Each scene shows the same named points in several views. A view is turned or mirrored, shifted and resized as a whole, has a little noise and may leave points out.
(in the rows, 128 means zero)

Scene 1
View 1
Z992: [116 141 120 154 167 106 110  86]
Z956: [119 135 135 148 160 113 113 117]
Z282: [116 112  84 123 173 131 128 112]
Z739: [113 181 143 180 114 120  91  91]
Z864: [109 143  95 151 150 120 110  79]
Z944: [105 160  76 160 100 156 109  95]
Z591: [108 182 129 179 116 117  90  73]
Z556: [116 138 120 146 151 119 114 110]
Z131: [117 127 107 137 156 123 123 114]
Z581: [112 145  92 149 103 160 116 131]
Z662: [109 164 111 167 133 116  98  73]
Z251: [111 170 129 174 118 122  96  93]
View 2
Z251: [223 165 169 129 120 155 146 101]
Z992: [178 178 191 136 118 119 142 148]
Z282: [152 129 154 157 115 136 136 205]
Z956: [178 166 183 148  81 143 140 143]
Z662: [215 172 171 121 148 133 150 121]
Z131: [181 162 175 144  98 139 142 150]
Z591: [237 181 181 115 141 148 152  85]
Z581: [218 113 122 153 118 189 139 140]
Z944: [230 123 123 135 162 169 144 131]
Z864: [190 149 152 128 169 123 141 162]
Z556: [184 156 173 145  99 143 140 150]
View 3
Z251: [101 111  47 112 161 118 121 119]
Z131: [ 95  84  96 127 135 126  94 112]
Z864: [121  91  79 163 143 131 112 126]
Z581: [132  59  68  81 135 128 113 155]
Z944: [149  71  43 112 150 131 133 160]
Z556: [ 96  85  98 126 135 126  97 114]
Z662: [112 110  49 147 158 123 124 121]
Z956: [ 83  92 101 121 136 123  91 103]
Z739: [ 89 125  33 106 168 114 129 112]
Z591: [102 126  25 127 169 114 135 115]
Z992: [ 96 105  93 157 141 127 100 107]
View 4
Z944: [125 120 114 107 112 151 120  64]
Z131: [127 137  70 115 135 101 140 140]
Z739: [156 152  91  80 154  84 164  64]
Z864: [119 166  84  96 116 134 136 128]
Z956: [129 135  64 117 143  86 146 143]
Z251: [147 144  88  87 142 101 154  80]
Z581: [124  84 105 133 127 130 118  83]
Z591: [153 167  95  64 143 106 163  64]
Z282: [ 90 117  80 146  99 154 102 172]
Z992: [121 169  78  94 119 124 140 139]
View 5
Z662: [157 143  86 101 176 121 127 179]
Z956: [145 123  94  93 160 130 126 111]
Z131: [144 127  94 101 150 126 128 124]
Z591: [168 141  84  92 204 135 112 193]
Z739: [161 133  91  85 210 147 101 175]
Z944: [129 142 116 130 148 156 110 205]
Z251: [153 132  96  95 189 142 112 172]
Z992: [154 137  84  98 157 105 139 132]
Z556: [141 125  96 103 146 130 123 127]
Z282: [123 132 105 122  98 114 144 118]
Z864: [146 142  92 110 141 107 138 162]
Z581: [110 123 129 126 119 164 110 153]
View 6
Z581: [172  87 127 134 208 144 100  91]
Z556: [151 158 181 141 150 177 116  95]
Z662: [191 163 119 127 193 196 145 133]
Z131: [164 156 163 139 163 174 122 103]
Z864: [199 173 128 125 171 168 124 116]
Z282: [189 169 157 137 135 123  89  80]
Z956: [155 157 176 142 161 185 124 103]
Z944: [203 109  94 118 221 151 119 113]
Z591: [180 146 116 125 218 225 162 150]
Z739: [158 133 131 129 221 228 155 139]
Z992: [181 181 157 134 154 188 131 114]
Z251: [170 134 135 132 207 207 147 130]

Which points are out of place in each view (at most two, in the order of its rows)? Write - if all are in place.
view 1 -> Z131
view 2 -> Z864
view 3 -> -
view 4 -> Z282, Z992
view 5 -> Z581
view 6 -> Z556
